Points, in no order, along strands that fork and pass close to each other.
(in the rows, 128 means zero)
Points whose rows are less than 184 apart are linked; no others are. Some points are linked to none.
z_322: [127 120 145 147 124  97 122 121 115 146 203 140 110 125  82 138 112 125
 144 123  94 129 164 115 189 123 130  72 123 102 132  63 164 153 163  98
 102 143 130 116 171 127 130 138  96 148 186 105 120 112 145]
z_144: [140 126 133 169 160 125 142 118 138 121 115 135 143 120 178  92 107 137
 152 120  37 111  74 195 188  98 114 122 153 170 106 195  88 120 151 135
 122 102  91 114  77 138 144 165 153 197  77 145  98 180 106]
z_263: [112  71 101 114 119 163 116 123 124  88 110 105 165  82  92 164  99 127
 118 136 104 140 101 150  99 124 160 165 184 114 145 188 116 130  89 117
 109  50 154 160 131  89  75 136 131 201 128 130 179 132 110]
z_487: [134 158 185 166  89 117 148 127 110 154  93 133  96 156 173 102 126 149
 148  99  82 107 112 116 154 140  65 141 124 103 156 109 113 142 174 143
 131 166 103  86 104 166  96 103  96  97 125 106  85 119 126]
z_206: [ 78 115 136 116 112 233 121 135 127 106 142  80 102 111 134 112 137 122
 138 166  79  95 137 109 129 171 138 150 153 136 115 170 131 146  74  89
 117  34 135 153 137  95  90 118  99 192 111 127 135  63 154]
z_680: [146 148 136 120 132  99  93 108  99 116 137 106  98  64  93 172 129 161
  90 154 149 179 164 134 147 117  99  83 110  73 167  55 122 146 133 115
  87 127  99 114 183 116  39 154 136  86 156  86 170  92 124]
z_475: [128 163 142 168 139 122 123 140 161 141  85 155 141 142 142 124 130 107
 142  69 155  92 108 155 105 117  84 125 141 167  91 169 138 134 125 195
 121 178 125  37  75 144 226  81 139  76  67 114  87 138 117]
z_202: [168 150 188 139 112 101 121 126 141 150 112 103 113 149 119  96 140 112
  94 218 161 131 135  72  89 155 109 120  96 113 167 106  92 112 142 160
 160 127 128 180 138 130  74 107 108  78 116 134 149 104 156]
z_307: [107 117 119 115 101 147 164 133 138 111 122 104  98 133 142  99 120  76
 159 147 109  76 119 131 114 204 105 152 140 151 130 168 106 134  95 149
 152 112 122 131 174 148  91  74 112 175 127 138 136  85 109]
z_332: [177 129 174 165  77 139 115 130 108 147  71 118 128 156 160 135 168 151
  90 108 159 160  97  86 141 138 108 145 115  85 103 144 119 123 151 176
 119 188 119 116 110 139  87 103 145  24  72  82 102 141 100]
z_477: [116 124  68 101 170 136 125 126 148 118 152 135 169 123 128 153 125 127
 150  84 120 124 138 162 131  97 140 128 150 159  85 138 156 124 113  96
 172 119 144  92 110 146 211 166 152 155 156 153 100 158 128]
z_490: [112 155  86 112 126  82 124  92  74  94 214  95 110 106 100 115 120 121
 114 193 166 121 202 143 156  96 115  81  75  99 142  69 166 157 115  86
 159 130  95 120 179 150 142 152 109 123 203 147 156  88 133]
z_810: [162 110  86 143 148 105 121 115  82 113 128 148 177 132 135 146 106 133
 183 127  86 213 112 183 166 108 178 118 123 109 123 137 126 115 126 101
 122 136 143 161 131 154 141 181 161 217 140 152 148 150 132]
z_706: [113 153 118 102 169  81 142 163 126 135 144 155 168 136  56 145 112 156
 153 166 115  96 133 120 146 143 151 124 104 113 140 101 141 112 169 153
 165 101 136 133 111 133 165 122 118 159 168 112 123 118 101]
z_486: [111 122  87 107 139 143 145 112 106 115 114 162 146 134 130 144 110 183
 149  59 115 173 118 171 166 126 107 142 124 108 122 140 110  95 121 132
  91 162 126 150  94 129 139 143 189 148  96  97 133 201  71]
z_553: [196 149 167 149  80  81 126 148  86 163 136  92 123 147 123 131 166 150
  92 109 169 151 140  75 143 168  82 107  93  95 138  99 131 117 161 180
 141 170 104 106 144 139  56 108 156  37 124 101 106 117 113]
z_958: [112 102 115 123 175 174 108 143 138 151 100 153 113 131 155 122 124 109
 131  77 104  87 136 173  90 142 100 150 156 153 135 181  99 128 101 142
 118 129 150 163  92 101 181  86 164 137 112 102 123 155 165]
z_870: [ 86 118  94 114 136 186 118 118 130  84 101 149  99 116 108 174 105 170
 104 115 119 137 133 166  85  91 174 143 146  81 118 142 136 143  98 103
  87  88 145 122 102 122 147 141 108 141 119  92 130 120 112]
z_149: [136 116 178 115 137 131 156 134 130 140  92 132 151 101  92 137 118 151
 156 128  74 131 101 115 180 203 133 149 134  85 165 133  91  75 122 149
 105  89 158 165 115 114  74 126 120 176 120  82 135 127 106]
z_458: [143 142 151 124 162  86 136 134 123 140  90 196 109 137 145 121 175 143
 102 146 153 152 131 126 118 115 126 163  60 107 176 104 109 115 174 144
 136 184 107 189 118 179 101 102 166  63 149 123 132 131 111]
z_890: [182 135 157 151  73  77 138 115 127 124 154 114 121 160 132 134 129 115
  82 129 138 176 130  61 154 142 140  96 112 122 116  64 148 126 174 151
 129 185 124 119 180 133  83 130 131  84 131 142 124 115 109]
z_954: [160 105 178 138  85 135 120 114 168 139 121 108 130 126  90 154 108 111
 131  96 165 118 117  94 104 173 120 123 140 121 115 146 113 135 130 175
 102 128 117  74 163 118 103  80  76  51  88  88 138  86 140]
z_446: [166 159 158 134 124  66 137 146  90 170 139 144  68 126 127 101 129 135
 128 155 140 125 176 131 145 109  88 105  64  82 191  75 143 132 182 146
 152 144  77 148 154 169  91 121 120  71 181 104 115 101 135]
z_895: [146  60 125 109 141 141 118 134 146  88 115 136 188  98 116 150  90 126
 108 121 103 157  80 137 118 118 181 135 165 152  76 218 122 106 117 131
 113  52 153 140 120  93 134 140 142 207 100 126 142 168 107]
z_588: [127 102 195 115 113 146 115 126 159 148 116 106 151 125  71 136 109 150
 111 156 139 129 122  94 115 154 136 141 141  87 128  94 107 115 138 132
 109  67 161 148 135  89  98 121  73 115 118  87 150  75 180]
z_833: [141 100 127 116 129 112 108 131 139  86 158 112 106  81  86 165 124 140
 101 133 123 159 139 123 160 137 150  94 154  97 148  88 119 143 122 104
  69 116 143 150 164 101  43 156 144 132 138  84 178 117 107]
z_46: [104 159 125 153  76 182 139 113 188 135 104  95 146 134 113 154 113 129
 147  77 123  83 133 109 129 105  78 126 204 189 125 139 161 150 102 146
 106 141 127  44 107  95 127 157 126  76  92 153 104 142 116]
z_707: [ 97 147  73 114 174  97 139 153 137  89 158 156  73 115 116 120 131 118
 110 172 161 115 161 139  85 107 180 121  88 124 156 110 144 148 123 127
 157 139 128 141 134 142 139 106 144 116 172 124 134 100 119]
z_41: [133 130 114 148 111 115 131 125 138 109 118 147 128 192 168  78 125 115
 126 184 118 114 161 120 103 110 129 130  91 150 132 109 133 126 142 136
 187 161 119 178 139 142 164 108 146 141 155 187 111 133 156]
z_308: [170 156 134 145  80  91 135 128  83 141 129 115 111 135 151 137 140 123
 138  38 139 140 118 110 181 131 100 112 122 119  94 153 152 162 166 150
 117 228 107  49 166 163 120 135 133  70 147 108  99 109  95]
z_906: [104  98 127  73 123 172 132 153  90 117 113 107 148 107 107 110 137 125
 129 178 111 119 130 112 105 174 161 156 113 130 124 189 142 115  77  99
 131  25 180 194 129  85 120 102 109 203 142 113 155  84 173]
z_585: [116  92 123  84 134 171 106 133 106 111 143 102 100 112 106 123 128 140
 126 157 130 149 129 145  97 155 127 127 115  92 144 149 106 129  84 101
  99  83 131 197 126  98  95  95 122 171 110  86 179 118 180]
z_482: [155 131 151 144 149 102  99 109 130 134 160 150  89 124 116 127 116 111
 152  85 125 135 159 147 154 129 100  72 118  95 148  71 151 157 153 117
 108 157 130 104 144 148 137 138  89  70 153  82 141 106 168]
z_250: [120 155 131 103  97 167 151 136 135 129  72 142  92 148 165  97 135 140
 117 138 152 101 130 123  56 124 111 136 105 101 118 143 127 117 127 166
 138 128 100 120  82 155 152  64 122  70  96  85 120 107 135]
z_129: [ 87  92  81 106 132 141 105 106 141  91 126 115 129 100  81 190 112 149
  99  56 150 130 129 147  86 120 143 156 183 110 116 151 132 157 100 114
  94  91 129  94 156 117 129 146  91 115 126 104 139 117  84]
z_904: [129 117 138 118 130 122 129 152 154 127  82 168 149 118 154 157 130 134
  73 104 175 129 109  90  96 113 165 159 133 137 103 178 114 112 131 175
 114 156 156 102  91 126 141 107 139  69 102  78 131 148 105]
z_348: [159 161  71 119 163 128 126 138  73  91 144 136 179  85 101 149 127 150
 196 138  99 199  99 195 203  99 187 101  92 132 106 157 153 116 107  86
 135 117 121 141 104 137 147 192 180 250 127 161 152 167  85]
z_379: [ 73 101 138 116 109 164 119 123 123 108 200  52  75 114 102  90 151 115
 104 200 137 109 150 102 100 161 127 134 110 132 126 136 120 148  90  89
 144  51 103 153 173  86  80 105  91 164 123 175 137  76 150]
z_800: [148 101 158 131 126 167 112 147 111 137 134 130 120 140 118 123 116 135
 160 142  75 156 117 141 180 160 133 129 133  84 161 120 117 128 134 122
  91 117 157 202 117 108  63 127 113 172 120  80 153 120 157]
z_327: [133 112 128 138 116 151  88  92 130 150 155  81 134 146 157 147 126 132
 120 103 121 151 150 144 153 128  67 101 185 123 122 110 104 153 115 113
 113 147 138 134 113 116 108 166 146  92  99 103 145 136 170]
z_698: [101 144  62 117 145  99 132  84  69  86 175 104 141  78 115 146 123 110
 112 157 149 139 171 134 150 113 148  99 133 106 144  83 146 167  81  58
 153 143 139 103 180 154 116 169 136 144 189 148 177 112 103]
z_670: [114 152 138 145 177 134 107 151 131 132  69 219 111 139 160 101 162 122
 141 124 140 102 119 151  89  84 109 157  97 117 168 106 120 143 152 122
 103 170 113 149  68 191 168  92 156  49 131 126 143 122 125]
z_83: [ 76 123  78  94 111 177 129 139 108 113  97 100  58 122 191  96 134 117
 122  95 124  80 132 162 105 157  61 153 164 149 123 179 126 150  95 135
 114 125  94 132 116 127 107  51 166 141 106 112 115 128 107]
z_199: [148 134 155 143 183 162 124 115 148 117  41 220 157 142 191 122 142 132
 132 151  76 122  75 154 119 108 124 164 130 140 141 151  93 103 144 124
  99 134 121 182  63 158 144  99 157 156  89 134 129 165 112]
z_652: [148  75 154 111 106  82 138 123 124 110 129 123 152 136 104 117  94 113
  99 170 119 172 106 109 113 182 166 126 106  99 122 146 113 104 144 151
 134 122 149 192 147 130  89  84 118 171 127 116 174 114 132]
z_591: [112 136 159 158 131 170 129 135 154 131 131 122 134 140 144 103  95 120
 175 102  55  86  97 160 178 152  95 129 166 160 115 155 122 124 137 136
 113  95 122 103  85 131 143 138 101 180  91 114  91 132 138]
z_879: [152 130 188 150 109  88 149 146 133 182 174 155  74 146 101  94 112 135
 123 141 116 122 171 100 171 145 124  98  77  93 142  55 153 118 183 154
 124 139  88 135 165 121 137  95  83 113 183 114 106 107 132]
z_782: [120 141  90 122 122 118 128 124 160  95 133 114 165 146 141 137 136 119
  95 129 191 131 150  99  65  96 158 119 149 169  99  82 159 126 102 115
 146 123 161  80 124 117 184 142 131  94 119 149 126 130 139]
z_447: [119 142 156 130 117 107 109 123 145 114 199  65 155 121  47 147 105 133
 124 177 143 115 137  78 141 110 151 113 153 137 129  49 170 149 139  90
 134  78 146 121 165  65  87 163  89 144 154 167 153  90 146]
z_988: [110  78 101 113 119  95 110  97 124 106 160 131 169 105  69 195 105 132
 118  49 138 151 125 135 162 145 127 119 162 120  99 115 122 145 132 140
  86 107  97  66 182 129 111 128 105 124 143 108 145 112  72]
z_928: [ 83 180 113 123 114 125 117 129 104 146 155  65  79 125 156 102 145 147
 118 200 155  98 184 129  86 112  53 107  98 145 140 114 104 139 116 120
 172 124  82 127 138 136 118 123 137 119 134 179 129 111 156]
z_386: [151 163  87 147 194 153 125  87 114  95  52 180 136 103 203 133 127 130
 148  83 113 118 102 224 154  67 135 104 151 163 102 147 119 115  86 118
  77 131 120  97  78 144 211 183 157 156  99 145 135 197  68]
z_234: [143 135 178 144 113 163 151 131 172 117  87 133 125 149 165  90 108  86
 143 130  89  84  89 115 133 177 107 123 146 170 104 177 104 108 121 163
 107 132 137 104  99 126 142  90 103 148  63 104 101 131 119]
z_173: [109 116 128  93 138 160 159 172 183 137 156 114 153 118 108 122 129 102
 149 138 109  80 106  97 105 146 155 168 148 186 120 170 139  97 115 125
 169  68 135 122 110  82 136 119 127 190 131 173  87 147 122]
z_717: [147 144 148 145 112  95  93 117 103 185 150  87  76 141 143 121 149 120
 141 113 199 137 147 118  99  99  77 107  98 131 136 138 118 158 149 140
 131 177  90 101 165 136 110 147 106  32 117 151 122 116 181]
z_3: [181 101 199 135 109 132 134 142 125 170 105 113  96 140 138 103 135  70
 143 110 161 102 102 111 127 199  85 141 125 113 142 175  98 117 123 168
 138 159 132 115 129 137 103  55 101  60  91  85 118 121 155]
z_158: [154  74 139 139 121 136 115 130 155 120 136 113 182 154 125 130 108 103
 125 152 106 159 107  99 102 144 174 134 163 137 106 160 119 112 135 149
 131 109 155 162 129 113 139 125 120 187 107 142 137 137 163]
z_821: [150 145 129 122 114 126 123 133 137 126  90 117 119 112 152 150 153 151
  76 129 176 149 115  95 103 126 123 122 145 123 144 141 107 117 142 161
 107 151 139 140 113 128  61 125 147  59 104  81 155 130 120]
z_227: [141  97 104 111 160 121 152  99 111 120 135 165 174  97 134 151 127 171
 140  55 117 196  97 176 180 122 175 121 130 123  99 135 109  74 113 100
  78 134 128 118 106 124 160 206 144 155  96 107 130 205  81]
z_137: [156 126 133 148 185 125 131 146 176 114 111 198 182 125 156 115 160 131
 119 147 100 156  85 152 156  93 166 143 110 159 102 156 128  85 157 121
 123 130 125 162  64 152 164 155 165 163 111 155 114 182 107]
z_400: [135 148  94 115 154 152  86 120 120 130  71 149  99 123 173 141 139 102
 118  65 180 117 136 187 121 108  97 130 157 139 140 157 132 155  94 165
  78 189 149 121  75 137 164 104 175  56 105  82 153 169 108]
z_678: [186 121 101 147 191 161 116  91 132 113  99 143 169 103 170 129 130 135
 152  97  86 155  88 223 169  74 153 101 142 162  84 174 117 120 116 140
 105  82 101 102  90 128 191 215 147 183  87 152 121 197 101]
z_193: [133 176  66 112 181 142 141 109  74  92 129 155 148  84 116 153 125 152
 209  77 106 148 104 217 186  83 122 122 110 114 118 146 138 114  78  85
 120 154 138 112  99 147 189 195 173 206 128 130 156 185  89]
z_323: [145  87 100 129 151 140 121 145 158 104 145 136 159  88 124 155 110 158
 123 105  93 172 109 147 178  93 196 144 161 146 105 148 125 115 134 112
 120  75 151 132  96 110 116 213 131 168 127 121 125 186  99]
z_985: [112 127 146 155  63 127 151 107 120 156 157  98 140 185 157  99 109 137
 147 113  84 113 117 110 153 148  68 125 148 139 139 111 121 128 162 133
 154 155 106 111 141 139 104 114 117 129 121 156  86 125 143]
z_907: [141 135 167 159 150  85 144 151 131 172 125 179 173 145 144 149 143 136
 121  85 118 126  99 102 176 133 116 136 120 133 142 132 109 102 174 165
 139 180 128 106 105 151 132 133 165  96 133 123  95 162  87]
z_445: [116 153 104 123 150  76 137 156 131 109 142 166 114 149 121  82 125 114
 118 194 121 114 152 131 150 124 168 137  61 139 142  98 144 130 154 131
 187 165 111 218 128 141 138 103 147 159 179 168 119 120 115]
z_247: [118 127  76 120 141 157  99 137 108 115 158 110 182 141  85 150 121 130
 174 142  91 118 143 143 167 112 132 121 147 151 110 127 184 147 119 107
 171  61 138 125 108 124 150 174 123 189 154 154 125 122 144]
z_464: [ 98 136 179 128  77 136 131 117 157 155 153  42 116 113 104 140 140 125
  86 149 185 139 116  57  70 138  96 149 151 160 121 151  95 130 126 125
 109 110 131 111 181  75  52 141 114  83  91 161 137 126 162]
z_130: [174 154 127 145  84 103 118 136  80 167 111  67 108 149 168 123 191 129
 134  71 192 130 113 107 134 106 105 137 114 126  99 152 143 160 139 154
 120 242 117  81 144 154 123 150 154  37 146 132 109 128 150]
z_537: [140  96 121 125  78 127 135 110 165 121 163  96 190 176 103 127 112 106
 129 130 163 139 116  87 100 143 125 113 161 174 100 114 161 116 129 128
 135 140 144  97 147  95 146 112 121 131  94 173 126 136 146]
z_666: [107 147 106 150 121 114 117 158  94 137 182 119 116 157 107  98 131 144
 110 221 112 124 176 128 179  98 172 129  69 131 148  91 177 154 130 100
 177 106 124 203 137 115 153 157 101 178 174 175 132  94 146]
z_68: [109 123 180 126 133 119 189 141 170 180 116 129 123 120 140 105 127 102
 145 149 102  99 100  93 161 196 144 178 136 137 149 134  91  78 134 143
 149 104 161 168 137 134  86 146 114 161 141 124 111 124 118]
z_415: [ 99 136  99 150  88 165 131  91 116 120 158 101 141 141 174 133 125 151
 139  95  81 111 153 126 161 103  70 110 180 141 118 106 144 150 133  92
 139 131 117  93 111 145 120 153 139 127 133 126 112 135 139]
z_205: [122 159  61 109 110  79 127  69  67 121 139 105 132 105 136 167 134 105
 133 111 156 129 157 148 141 110 103 122 144 120 134 133 127 172 122 111
 149 180 122  89 207 178 120 153 145 101 178 149 157 104 119]
z_603: [161 118 209 152 129 110 149 158 164 159 108 183 156 137 124 131 144 111
  78 140 176 121  92  40 110 149 164 168  96 128 122 145 111  84 151 170
 130 156 155 121 111 124 114  82 103  62 109  95 125 131 135]
z_407: [ 88 123  74 106 131 213  93 143 103  92 128 112 155 120  89 164 124 169
 137 130  95 123 143 150 122 106 136 127 161 112 108 137 178 153  89  99
 121  55 140 128  89 118 143 159 117 173 120 111 128 105 118]
z_378: [121 120 121 109 158 157 120 184 114 116 115 156 140 120  72 147 117 139
 149 167 108 142 112 134 131 133 206 138 109 122 120 181 153 125 121 123
 122  62 160 170 117 113 137 125 105 230 131 107 128 108 140]
z_548: [187 158 142 146 139 116  98  95  83 127  99 139  76 120 145 140 110 107
 143  55 152 144 126 169 142 104  88  86 130  88 168 100 141 174 140 133
  98 200 116  69 123 168 124 128 118  39 129  65 146 118 136]
z_542: [112 145  40 124 158 159 110  97  96  90 109 117  90 110 194 136 155 140
  89 153 165 158 161 169  73  99 145 108 128 118 122 105 125 142  66  84
 117 133 130 152 135 127 156 154 166 139 130 132 156 137 135]
z_460: [152 101 112 110 121 110 117 111 110 112 107 123 111 129 120 120  98 102
 161 150 106 126 115 160 108 177 122 122 125  99 158 146  95 130 128 166
 129 137 105 153 156 157  85  65 128 160 123 117 158 109 112]
z_329: [145 154 106 112 111  72 151  96  50 141 151 140 137 113 145 134 140 129
 112  81 140 154 172 109 170 135  90 106  98  93 122  97 149 127 156 127
 141 204 124  83 171 174 113 142 160  89 167 100 117 132 110]
z_572: [122 117 104 122 189 151 120 153 191 124 132 150 158 113 113 144 137 125
 146 101  98  94 115 153 110 109 166 135 149 183  86 195 129 113 126 137
 158  81 131  99 100 107 204 133 164 180 116 159  79 174 124]
z_448: [ 80  80 114  94  95 145 132 117 151  81 127 104 163  97  77 158 122 122
  88 111 135  98 104  89  92 137 134 163 191 144 110 179 113 144  95 129
 109  64 114  97 152 102  90 109 105 156 121 129 149 117  77]
z_468: [ 97 189 118 122 103 115 165 149 161 147 133  92  91 149 108  99 144 120
 104 193 187 102 144  66  53 113 146 150  93 179 151 123 141 122 131 134
 161 133 130 134 164  96 111 118 133 114 135 211 103 122 154]
z_776: [165 117 132 152 153  95 120 130 109 120 115 180 178 165 122 123 118 126
 160 177  88 184  91 147 169 100 177 133  81 124 125 133 131 112 158 116
 139 139 138 218  94 155 142 146 149 194 130 156 138 145 130]
z_816: [152 126 200 109 118 164 165 118 145 147  75 150 106 136 185  67 122  72
 137 138 120 105 102  96 104 216 114 159 106 136 125 180  98  96 104 139
 137 131 160 140 121 139 154  49 114 115  96 107 120 114 160]
z_84: [ 80 111  88 151 132 172 121 118 113 146 125 132  98 136 188 132 122 148
 123  47  86 100 144 191 129  75  81 144 176 139 110 141 133 167 121 108
 121 132 103  91  91 135 183 146 143 143 129 133  92 167 129]
z_498: [127 176 141 135 181  80 143 151 139 141 144 192 171 165 114 100 138 127
 177 155  98  87 109 136 162 100 117 133  88 146 121 102 135 105 175 134
 174 144 125 143  67 170 195 120 142 136 160 151  93 137 114]
z_551: [128 123  96 108 145  68 151 132 109  96 118 151 175 114 113 141 123 144
  95 137 151 198 120 131 121 115 218 129 109 111 119  62 132 109 127  87
 142 131 158 161 137 141 146 173 122 156 156 137 148 144 111]
z_602: [114 134 138 134 163 140 136 160 166 152 103 166 183 172 158  74 150 119
 161 159 105  88 130 126 116 108 111 157 111 175 104 122 137 101 150 131
 179 126 129 153  86 125 203 101 164 146 143 194  83 138 162]
z_535: [128 104 200 134  73 117 121 114 154 165 149  96 149 136  60 144 108 167
 124 134 155 140 125  77 132 167 110 128 134 102 122  59 121 105 150 146
 116 112 116 102 180  83  91 109  74  72 104 130 124  83 168]
z_701: [136 166 111 138 145 123 124 127 108 110 102 168  90 131 166 122  98 120
 147  73 104 117 105 177 150 115  72 106 143 125 148 126 133 158 138 133
  97 184 125  94  86 163 148 116 147 113 106  85 141 151  90]
z_44: [154 117 206 176 137 106 130 154 145 169 135 178 114 180 124 101 135 137
 116 132 115 131 132  87 149 136 142 122  80  93 151  61 128 104 183 145
 122 155 122 151 103 146 144  95  90  86 136 112  98 120 145]
z_183: [124 104 106 111 156  92 141 141  96 141 152 162 124 124  91 158 116 173
 153  94 110 174 135 151 145 131 128 123 101  87 163  94 106 112 140 119
  99 177 125 151 150 134 122 126 159 160 149  96 138 157 102]
z_483: [ 77 124 122 126 137 132 125 141 156 173 149 119 108 151 103 133 138 129
 129 131 141  90 153 111  89 133 120 141 147 137 141 124 114 127 124 138
 146 125 135 125 130 118 143 119 118 105 139 128 120 118 166]
z_712: [130 137  92 128 137 140 123 128  97  90  99 147 113 156 179 103 108 134
 148 147 110 130 130 164 124 110 104 117 108 114 130 103 136 142 156 123
 143 159 111 142 104 170 172  98 155 147 131 123 123 132 133]
z_740: [131 149 132 121  98 190 111 136 109 144  41 128  47 125 214  90 132 116
 122 106 137  79 117 160  76 123  69 141 157 140 140 167 115 143  97 167
  99 143 104 117  79 132 129  47 145  96 100  90 116 136 119]
z_126: [124  84 132 122 121  86 130  91 117 114 132 124 183  73  85 189 108 147
 107  58 132 177 121 125 162 140 168 115 174 107  90  66 126 134 120  87
 102 108 145  81 202 119 125 196  88 124 164 118 127 111  90]
z_570: [130 100  66 109 133 130 134  89 104  82 144 115 157  82 149 163 126 115
 152  90 113 161 111 161 155 123 190 105 173 132  84 129 128 143  80  58
 141  94 144  81 164 137 149 216 104 189 159 181 126 156  74]
z_24: [ 67 110 109  85 148 163 105 159 135 107 177  89 106 128  71 127 165 134
 108 161 151  86 166 111  71 141 133 136 127 117 119 140 166 146  98  76
 147  41 148 134 122  85 144  93 112 150 132 138 136  73 137]
z_82: [ 97 130  95 137 153 119 104 145  76 133 183 142 116 165 125 108 141 131
 148 156 129 131 196 168 144  81 140 119  75 113 130 101 167 158 127  75
 149 124 146 176 137 137 205 158 113 151 187 147 121 110 181]
z_120: [123 157 116 135 121 107 141  98 132 128 176 114 138 160 113 130 123 126
 123 148 168 136 173  97  98  94 151  98 110 142 118  54 157 133 130  96
 150 142 144  96 160 116 188 169  87  99 156 182 128 118 163]
z_143: [114  68 100 113 128  82 137 123  84 120 175 136 168 121  85 153 121 163
 162  89  83 210 115 167 178 143 156 121 126  86 120 142 127 112 133 109
  93 124 122 153 159 125 112 134 159 221 138 130 148 148 104]
z_335: [146 111 216 103 112 128 162 139 156 174 128 128 109 113 117 115 132 110
  98 183 158 131 121  58  97 182 135 141 102 111 144 119  95  78 128 134
 134 104 163 160 129 106 105  98  78  78 124  84 148 101 163]
z_260: [124 135 134  82 129 156 162 146 137 121  94 132  92 116 166  88 136  88
 129 180 114  79 140 110  88 175 144 159 103 143 128 173 112  98  93 135
 160 110 142 164 143 123 134  68 138 150 132 129 128  94 152]
z_125: [154 119 149 112 120 114 128 145 112 124 123 132  70 141 114  74 112 119
 122 229 135 118 156 137 121 158 143 109  60  92 180 104 130 116 139 135
 162 107  89 214 135 136  88  99  97 119 143 115 163  88 144]
z_568: [143 127 110 114 167 100 135 121 126  96  99 184 142 127 139 145 155 146
 100 159 171 184 122 130  99 100 178 143  90 108 160  94 110 114 133 111
 117 165 152 198 113 150 120 144 163 109 143 120 181 141 125]
z_521: [115 134 175 138  91 144 151 140 159 195 175  90 144 168 103  93 130 124
 158 172 103 109 136  72 145 142 141 151 128 152 149  99 140  92 128 115
 150  91 148 170 136  78 106 154  85 156 122 189 106 130 181]
z_229: [107 115 108 110 145  89 125 162 150 105 177 112  93  97  94 147 145 121
  73 160 164 140 139  95 119 131 180 120 134 115 151 103 129 155 144 117
 137 120 141 143 167 114  86 131 136 140 177 124 150 119 104]
z_155: [141 151  81 108 186 119 137 119 107  93 147 146 178  99 139 148 142 119
 149 122 116 142 115 173 136  96 213  98 125 145  72 129 151 118 108  77
 175  97 141  86 136 142 224 209 117 195 170 177  99 154 104]
z_55: [168 151 152 146 157 139  90 148 128 146  58 174  92 136 177 121 177  98
 131  94 175 116 111 146 102  96 115 143 118 117 163 153 122 152 136 163
  96 195 138 127  64 165 132  84 167  20 116  76 140 150 121]
z_222: [121 139 146 114  70 148 140  92 146 152 119  65 123 144 140  97 150  84
 128 167 176 104 139  85  55 177  82 141 136 157 134 168 103 116 111 144
 140 121 118 113 168 106  92  84 112 100  91 174 142 104 174]
z_827: [117 151  98 130  96  69 134 116 124 100 199  74 102 139  85 112 121 124
 104 189 195 130 176 102  90 104 130 108  94 141 138  74 154 150 132 100
 160 119 102 114 195 121 143 137  90 115 162 200 145 100 138]
z_220: [ 91 175 116 124 126 142 133 143 151 158 111  92  84 140 146  83 169 130
 133 196 170  76 176 111  31 110  88 129  81 164 145 137 124 117  99 145
 166 128 106 127 151  97 152  89 161 102 120 196  98 132 187]
z_245: [ 79 147  78 107 116 144 117 141 103 160 116  84  76 130 204 107 162 130
 118 131 147 101 165 164  92 110  60 140 140 148 145 155 103 163 120 124
 152 155  96 139 121 135 107  90 181 111 119 134 107 128 154]
z_839: [121 113 143 131 111 136 169 148 187 156 132 131 145 115 162 126 129 122
 141 126  86 105 106  95 138 141 153 163 141 181 126 174 104  91 146 149
 157 100 128 136 107 132  90 147 155 165 125 158  77 168 105]
z_91: [115 133 118 132  97 118 106 107 127 135 165  67  93 121 115 141 140 111
 110 131 177 139 143  99  93 121 103  99 145 143 115 117 121 173 139 130
 111 137  89  94 189 131  63 142 110  82 121 140 155  97 143]
z_667: [102 151  87 105 131 159 106 108 106 120 121 105  74  80 110 162 120 133
 135 100 132 100 135 177 141 138  58 119 157  97 181 131 113 159  96 141
  99 130  99 122 126 127  55 120 136  90 117  79 177 107  92]
z_855: [128 113  91 145 102 146 118 112 146 114  89 108 124 122 161 157 102 111
 125  97 120 105 113 131 112 117 126 144 199 139 132 187 109 160 122 164
 116 141 121 114 151 125  90 149 148 126 112 137 129 144 106]
z_885: [150 104 146 143 154 138 118 131 167  92 115 171 128 102 102 162 109 143
 116  93 103 161 105 130 173 118 178 124 150 109 138 101 123 122 123 125
  60 135 176 151 109 105  91 192 136 138 125  81 149 160 111]
z_365: [130 166 139 167 113 131 138 121 164 131 132 134 153 151 140 134 115 116
 153  77 125 109 118 129 147  97  88 100 156 169  97 122 172 137 131 134
 125 171 127  24  82 140 203 139 120  91  87 141 100 144 110]
z_494: [185 109 200 172 101  98 119 130 157 131 119 153 152 132 105 158 112 139
  75 119 123 171 119  73 167 159 157 112 131  92 125  87 130 113 165 169
  82 146 144 110 161 109  79 122 122  93 110  86 115 121 113]
z_599: [106 118 164 137 125 159 139 148 159 164  78 170 132 135 157 117 127 112
 119  99 161  93 109 115  71 137 113 153 114 141 100 192 114 106 108 187
 128 159 128  80  79 124 185  57 134  60  79 112 100 136 140]
z_692: [132 123 212 166 135  98 151 160 115 159  93 188 100 162 168  64 141 119
 137 125  91 110  72 120 152 159  88 157  73 119 150  92 105 107 197 137
 140 155  97 152  87 176 140  72  88 120 112 127  82 124 132]
z_162: [109 130 147 145 113  88 127 134 119 176 207  87 134 141  86 126 120 145
 110 196 114 134 165  93 161 115 146 122 121 127 148  86 139 139 145 104
 164  98 131 189 162  82  98 175 104 167 182 181 142 114 155]
z_766: [ 86 166 105 144 117 192 141 135 187 128  97  94 102 136 110 111 151 127
 144  84 123  55 152 122  69 110  90 112 174 186 125 157 177 145  72 135
 125  98 130  51  98  87 182  98 138 112 112 168  94 119 141]
z_609: [143 101 135 143 111 127 110 101 163 121 147 107 207 110  84 177  88 147
 130  81 133 149 100 124 155 102 158 132 182 134  80  95 142 125 133  98
 128  94 145  64 161 104 146 210  76 140 138 155 105 139 135]

Follow the links from the first point to the second, and from the first to the third. Name the last point that the two ways share.
z_553; z_482; z_800 | z_895
z_464; z_348; z_307 | z_158
z_599; z_82; z_827 | z_158
z_827; z_521; z_602 | z_445

A fork is a point with three links. Follow the links from the first point to the second and name the forks in between, in order.
z_870; z_766 | z_129, z_895, z_158, z_816, z_335, z_904, z_599
z_551; z_247 | z_701, z_41, z_445, z_833, z_323, z_895, z_129
z_149; z_821 | z_477, z_129, z_895, z_158, z_816, z_335, z_904
z_460; z_250 | z_816, z_335, z_904, z_599
z_120; z_839 | z_158, z_895, z_129, z_477
z_498; z_46 | z_41, z_445, z_833, z_323, z_895, z_158, z_816, z_335, z_904, z_599
z_205; z_816 | z_158
z_800; z_199 | z_477, z_129, z_895, z_323, z_810
z_782; z_193 | z_158, z_895, z_323, z_810
